Each row is a point on a landscape with many valleys, with its height.
From any point a ball takes the steepest step (drop divided by distance) to one of its 2 nearest points. It stops when none of these is lower. Distance is the straight distance between rows; heights are no part of it.
sozer h=34.8: [-38  19 -69   2  54  -7  10 -40   3 -53 -45  41   6   2  -7  34  17   1
  60 -10  18  -1  14]
Fabik h=44.3: [ -6  31  68  22  -7 -30 -26   4 -44 -55  26  63  -4 -41  18  70 -17  20
   6   6  21 -23  -8]
Peke h=23.2: [-29 -22  39  31  25   7   7 -22  20 -13  31   1  47  45 -14  11  32  36
 -58  23 -28  20 -17]
Pibo h=32.6: [-19 -19   5 -54 -18  30  23 -20 -34   2  12 -19 -31 -20   0 -81  -2 -51
  13   2  67   2  -4]
rup h=35.0: [ 40  -9 -24 -30  49  34   9   1  56 -25 -49  20  71 -35 -27  82  10  59
  28  40  39 -39  10]
dak h=40.4: [ 33 -25 -25 -14 -61  -8   6  20 -60  13  16 -48 -14 -16 -18  -4  46 -54
 -68 -35 -99  45 -50]
Kagud h=52.1: [  9  65  22  -6 -28 -25  16   4 -10  19  -2 -32 -25 -66  19 -91  19  31
  35 -21  16   3 -22]
Fede h=23.4: [-37  -5 -40 -77   8  -8  -5   9 -14  33  41  25 -29  12 -32  20   4 -58
  20 -58  52  38  46]
dabef h=13.1: [-57   0 -66  10  12 -66 -13 -22   0 -87 -14   7 -23 -25 -22 -75  36  13
  -5 -16   9  -8  20]
puz h=26.2: [-25 -51 -58   0  78  -9  18 -14 100 -39 -23  -7 -34  -1 -15  34  -6  42
 -14  14  24  18   2]
zuza h=29.3: [ 71 -31  23  26 -47 -19 -10  16 -32  51  85 -54  -7 -35 -15  15  -6 -11
   0  54 -70  34 -12]
gite h=50.5: [  1  80 -38  -7  13  23   2  -7   9   8 -75  71   5  24  20  31  31  59
   1 -20  47 -17 -22]
rabi h=28.4: [-41 -66 -59 -13  87 -39   7 -15  11 -25  -8 -10 -54  17 -29   3   5  36
   6 -14 -18   3  32]
zok h=65.5: [ 12 -25   1 -12  56  35  25  50  30  -3  51 -13 -33   9 -11 -86  18 -31
  26 -48 -18 -59  40]
Luvi h=56.6: [ 11 -37   3 -16  88   7   7  16  55  46  49 -23 -23  50 -63  -4   4  12
  27  -7   7  -5  31]
kazif h=39.1: [ 38  20 -64   3  16  11 -31 -31  41  51 -64  27 -20 -10 -16  55  31  16
   7  25  27 -19  27]
mepas h=16.3: [-63 -35  52  26  88   3  -7   5  20 -23   0 -15  20  42 -27  28 -25  60
 -27  34   1 -16  -6]
Minop h=42.7: [ 36  25  -2 -34 -28 -18 -33  -5  23 -52  21  19  24 -20  69  14 -46  20
  24   9  -2  40 -22]
navo h=44.0: [ 41  22  -7 -13 -60  21   8 -33 -31  28  30  39   9 -24  29  16  43 -70
  32  -8  -8  27  -9]
bol h=60.2: [  2 -24  -4  40 -18  47 -16 -10  -1  10 -26  25  18  52  38  36  -9 -83
  34  -1 -68 -15  16]
gedu h=52.6: [ 15  98  -8 -11  23 -40  28  -5   9  27 -59  84  20  36 -12  -4  29  -3
  26 -21  34  -3  28]
sida h=64.9: [ -10  -32   38    1   37   22   56   12  -27  -10   21  -39  -19    5
   -2 -111   14  -35  -19  -49  -47  -63   17]
kipe h=41.2: [ 34 -24  66  14   6 -49 -56   0   4 -57   4  50 -57 -47  47  33  -1  32
  23  -5  18 -39  18]
mov h=31.7: [-19 -68 -63 -31  60  -7  17 -31 -14 -67 -22  44 -16  53 -13  22  28   0
  39 -33 -13  -6  -3]
Bap h=41.7: [ 18  58  66  29 -12  -8  24  32  32 -31 -15  25  80 -11  48  68 -28  20
  10   9 -34  15 -43]
Rute h=26.1: [  3 -68  16 -30  39  -2 -49  17 -24  12 -21 -38 -70 -32  -2  58 -84  30
 -33  33  84 -36  23]
Potib h=46.6: [ 48  39 -24 -16 -86   0  26  52 -13 -15  -7   9  67 -30  36  50 -56  47
  38  28  -2   6  -1]
dasur h=64.1: [-31  34  10 -33  50  27  51  35 -41  -1 -29 -30  46  10  -5 -84  -6 -34
  14 -49 -67 -43 -10]
reto h=13.0: [-50 -57 -54 -57  16 -14 -55 -16 -16 -28 -64  -9 -33  21  13 -52  -1  14
 -25 -19  -6  10  -8]
Migul h=22.4: [  9 -55  54  11 -24   8   9  32  37 -43 -63 -22  30  -2  13  31 -49  34
  11  39  19 -31  -7]
lomok h=52.2: [-29   8   5   1 -33   5   6 -57   7  30 -27 -54  23 -22   3 -15  29 -95
  53 -38 -21  35 -16]
Muzi h=33.2: [-11 -51  67  32  -9 -57  -2  37 -78 -30  43   0 -46   6  -3 -34 -36 -39
 -25  35 -48  19 -17]
fal h=36.7: [ 45  21  -7   2  55  44 -48 -60  17   8 -41  18  48 -24 -18  73  20  26
  28  51  33 -44  -2]
Lovo h=29.6: [-15 -29  -3 -69   2  21 -17  -9  14  48  14 -16 -77 -23   4 -17   1 -39
  16 -20  72  18  28]
dedas h=63.3: [ -3  30  -8 -27  16  29  33  39 -74 -18  17  -8  16  30  21 -38 -23 -68
 -21 -29 -73  16 -45]
pepo h=57.8: [ -6 -14  29  37 -19 -17   1   5  -2   5 -28  26 -23  37  36  31 -63 -54
  26   6   6  -4  42]
Lukif h=18.7: [ 28 -83  31 -10  13  39 -26  11  44 -26 -84 -23 -35 -32  13  43 -24  42
 -12  35  52 -54 -22]
dul h=57.4: [  2 -27   0 -19  39  28   3  11  -6  60  35 -35  -7  59 -77 -51   4  24
 -29  16  23 -18   5]
zade h=26.3: [-33 -46  79  56   0 -46 -26  20  -4 -46  54 -25 -47  -8  -3   6 -50  15
 -28   8  -7   7 -19]
Lokof h=35.6: [ -6   1 -44  -1 -36  54  22   1 -39   2  36 -20 -13  13 -21 -48  -2 -84
 -14 -26  19 -12 -10]
Feza h=55.1: [-43 -34 -23  36  25   1  51 -12  -4  11 -24  43 -55  60  29  19  -2 -59
 -11 -27   1   1  68]
tuse h=41.0: [102  10  -6 -35  20  -2 -50 -28  27 -40  39   1  12   0  85  -1 -79  52
  25  29  28   8   0]
Rodig h=45.5: [  7  14  -2  27 -28  -3 -16 -23 -37  24  28   4  28  -8 -62   7  25  35
 -38  61  26  -7  -8]
Rago h=50.2: [   6   11   12    3  -77  -11   45  -25  -11   28  -34  -59   -2  -71
   29  -32   33 -108    4   14  -34   73  -23]
tuzi h=55.7: [ 14  49 -12 -23  25 -59  -1  21   4  40 -37  61  29  68  -2 -12  22   6
  16 -55 -56  13  38]
rozu h=18.3: [ -3 -46 -37 -42  40  18 -40  19  27 -10 -36  -5 -30  23  -3 -18 -37  57
 -36  30  34 -11 -10]
kosef h=44.8: [  0  33  -1 -41 -64 -26   9  27  11 -17 -21 -21  49 -35  30   2 -24  50
  31  -1 -21  58 -48]
posev h=20.2: [-21 -27  11  68 -64  14  -2  35   4 -15 -40 -30 -34 -49 -28  35  -8  -9
  54  -1  19 -59  -1]
Guv h=53.1: [-16   0  45  16 -37 -22  19  64  40  20 -21  12  -2  24  -1 -19   6  23
 -47 -19  -3   8   6]
Tefer h=52.3: [-18   5 -27  18  24 -21  93 -36 -25 -11 -24  26   3  77 -22 -44  24 -76
 -10 -48   2  -2  48]
zilom h=22.2: [-51 -56  -3 -41   9 -19  -9  29 -14  -5 -26 -24 -42  -3 -26  19 -49  33
   7   7  49  -1  18]
saku h=32.3: [ 15  12 -30  11 -74  -3 -28   3 -59  30 -34  18 -72 -43   9  -4   2  11
  29   5  40 -45  31]
vifu h=37.1: [-32  38 -62  18   9  24  27 -31 -10 -23  -1   0 -32   2   1  43 -29  22
  49  -6  78   0   0]
gedig h=53.5: [  7  35 -31   9   7 -10  -8 -64 -19  29   9 -68 -37 -47   7 -99  46  17
  21 -39 -10 -18 -12]
fusav h=15.3: [  0 -49  -7  54   0  -1 -10  41  48 -32 -69 -27 -65 -44 -33  68 -35  48
  15   5  47 -63 -32]
satat h=49.6: [-30 -21  10  17  -5 -33  72 -49  32  -4  16 -16   2  27  13 -49  19 -82
   8 -45 -18  49  46]
Sarad h=37.6: [ 11  10  68  61   4 -29  43  15 -28 -11   9  32  68  21  19  41   0  53
   5  26 -72  -2 -10]
Zopa h=10.2: [-22   2  17 -82  34   4 -61  25  30  30  57  55   7  21 -16  67 -14 -28
  -2 -32  28  32  23]
kebe h=48.2: [  1   5  40  40  -7   6  -3 -11 -13  12 -48  13  -1  45 -54 -24  16  14
 -23  19  30 -30 -47]
pigad h=44.6: [-17  55  70  29 -12  26   7   3 -25 -24  -1  61  28 -10  50  50   8   4
   4 -11   3  -5 -61]
tigaz h=42.4: [ 36  20   5 -24 -39  37 -24  32 -46  34  42  27  29  12 -57  -4  44  33
 -50  19   9 -14 -61]
navi h=54.8: [-11  30  -7  -6  70  51 -21 -23 -13  43  51 -40  18  30   4 -20  -8 -52
  45 -50 -54 -12 -17]
kazik h=4.9: [-62 -50 -27 -57  10 -52 -21 -16 -15 -39 -35 -32 -12 -24 -39 -79  10 -41
   2 -34   7  17   9]
Nogu h=33.3: [  5 -19  26 -28  66  -1  35  -3  29   1 -24 -13  54 -33 -21  88   2  85
 -31  34  59 -28  41]
gubi h=39.7: [ 42  16   8  24 -60  44   7 -44 -23  51  -4  24  19 -40  41   0  39 -44
   0  63  -9 -17  32]
Nade h=42.3: [ 49   5 -56  24 -53  41   8 -27  58  36 -27  23  10  38   7  34  40  16
 -19  13  20   1  19]
vir h=37.4: [ -7 -40  11  24  -6 -50 -52 -15   7 -22 -11  17 -31 -23  -8  15  36  21
  26 -11 -20 -23  15]
gidi h=47.1: [ 14 -14   2  20 -34   1  49 -20  42 -14 -10 -18   2  51  46 -72   4 -33
   3 -26 -26  26 -11]
Refo h=29.7: [-14 -15  67 -34   7  -5  23   6  40  12  12   4  54 -21 -21  93  19  52
   8 -12  36  14  30]
nir h=55.8: [-34 -20  -9  -1 104  20   6 -26  36  39  -1 -34 -18  54 -36   4  21 -29
  32 -64 -23 -11   8]
maru h=17.8: [-41  11 -29  16  56   0  -6  -8   0 -87  20  26   2  18  -8 -54  11  43
  -4   7   7 -21 -10]
tipem h=55.4: [ 15  11  -6 -16 -13 -35   6  40  48  36 -81  40  26  47 -16 -22   5  11
 -23   6 -10   5  39]
rikev h=45.0: [ 35  30   2  14 -36  -9  27  27  60 -22 -31  -8  48  56  22 -48 -39   4
  16  11  -9  38 -35]
Taku h=66.8: [-29  14  16 -35  51   4 -48  47  69  19  70  22  30 -50 -11 -22  28 -22
 -15   2 -32  -6  69]
kol h=50.6: [ -8  57  61  45   4 -35   2  -1  29  -4 -14   3 -26 -39  50 -45  -1  42
  -3  -1   6 -14   5]
Neki h=40.9: [ -6  56  -4  -2   7  20 -28 -53   3 -10 -18 -12  34  42  30  10 -17  54
   3  -1   5  40 -75]
fom h=48.6: [ 13  70 -49 -15 -44  35   6  12   0  -1 -17  33  44 -14  42  51   7  81
  13  -7  15  -7  -7]
giz h=39.4: [-15  -3 -73 -12 -43   2 -14 -16 -16  17  14 -17  23  -8 -47 -36  45 -74
 -43 -12 -18  13  21]
sez h=62.1: [ -6   9  17  40  10  21   0   8 -55 -26   1  37   2  39  50 -28 -27 -70
  -2   6 -63  -7 -25]
nasu h=35.4: [ 53 -32 -16  11 -93 -22  11  57 -20  36  47 -60  -9 -52 -35   8  40 -41
 -48  34 -67  71 -20]
dad h=43.4: [ -9 -11 -60 -48 -19 -13  16  -1 -78 -24  41 -30   2 -17 -38 -59  26 -62
 -99 -16 -60  29 -14]
Kepez h=37.7: [ 13  57 -10   0 -16  21 -18  27 -14  47  48  37  63   6 -31  35  60  12
 -42 -10 -57   7 -34]
Mev h=66.0: [ -9  15 -20 -14  39  21 -12  62  66  20  89 -20 -24 -17  -8 -52  -9   9
  11 -20   1  -9  53]
vikub h=20.8: [-41 -27  27  64  36 -10 -23  37   6 -26  24 -20 -21  21 -48 -32 -31  34
 -43  34   0 -35   1]
bam h=34.4: [ 41 -19  10  13 -72  28 -26  -3 -55  30 -16  24 -18 -30  21  29 -14   2
 -29  62  41 -45  37]
luzo h=29.5: [ 28 -45 -12 -26 -16  21 -53   5 -15 -15  -2 -12   3 -50   3  60 -52  -7
 -56  65  86 -43  51]
Sekop h=43.0: [ 25  45 -27 -13 -44 -18  10 -50   3 -12 -28  -5  40  58  26 -21 -31  -9
   7   6   8  88 -72]
supup h=22.7: [-30 -41  30 -83   4  13 -16  37  18  17  58  -8  44  -7 -11  91 -36  32
   5 -12  15  32  18]
padar h=32.7: [ 10  -4  12  29 -21 -33 -39 -22   6  -2  39 -42 -17 -30 -16 -30   7 -10
  32   1 -29  12 -17]
Tup h=47.8: [ 32  33  -8 -11 -89  18  74 -35 -39  30  -2   3   3 -48  34 -42  64 -77
 -23  -1  -2  43 -22]
Bug h=31.0: [ -4  43  22  58  17  13  15  -1 -32  31  39   4  51  28 -10   4  42  56
 -36  10 -76  -8 -32]
Kovo h=38.9: [-28  55  -9  27   9  33   4 -67 -18  27 -26 -32 -18  19  30  54 -41  67
   1   2  68  10 -28]
nat h=22.8: [ -6 -33 -30 -14  22 -21 -57 -18  70  -1 -59 -10 -11  31   7  44 -10  39
 -31   0   1  34   3]
fifud h=50.4: [-28   6  31   2 -20   5  23  30 -35   6 -18  -6  13  20 -16 -67  23 -14
 -72   0 -10  -9 -47]
Rimum h=35.1: [ 55  12  46  -5 -10  -6  32  31 -30  32 113 -22  -2 -44  24   0 -29  37
   7  34 -27  26   3]
votov h=39.0: [ 92  10  35  10   3   0 -16 -11  -7 -21 107  -4 -16  15  67  14 -66  29
  29  24 -19  30 -26]
mabi h=47.9: [-28  59  35  45 -28 -46   2  33 -32 -20  20  55 -17 -48   6  -4  16   5
 -20  -1  -8 -16   6]
let h=53.6: [-18   4 -33  16  21  29 -24 -43  28  39  13 -60  26   6 -33   6  -7 -82
  71 -16 -17  15   5]
Deger h=26.8: [ -2   7 -17  55 -52   1   8 -24 -25   7  12  -7 -44 -52  -1 -16  17 -39
  47   4  22 -27  33]

For each start below, name the point where the ball stops.
rikev | rozu
zok | rozu
Nade | Zopa
gite | zuza
dad | Zopa

Call two points neighbours if one is among the 2 nearest of the other. Go from one point of each pair to the other, from neighbour to neighbour, staying as low as possible. Name the highest point that can't be avoided.
kazik and mepas | vikub
mepas and fusav | bam
zuza and Zopa | dad
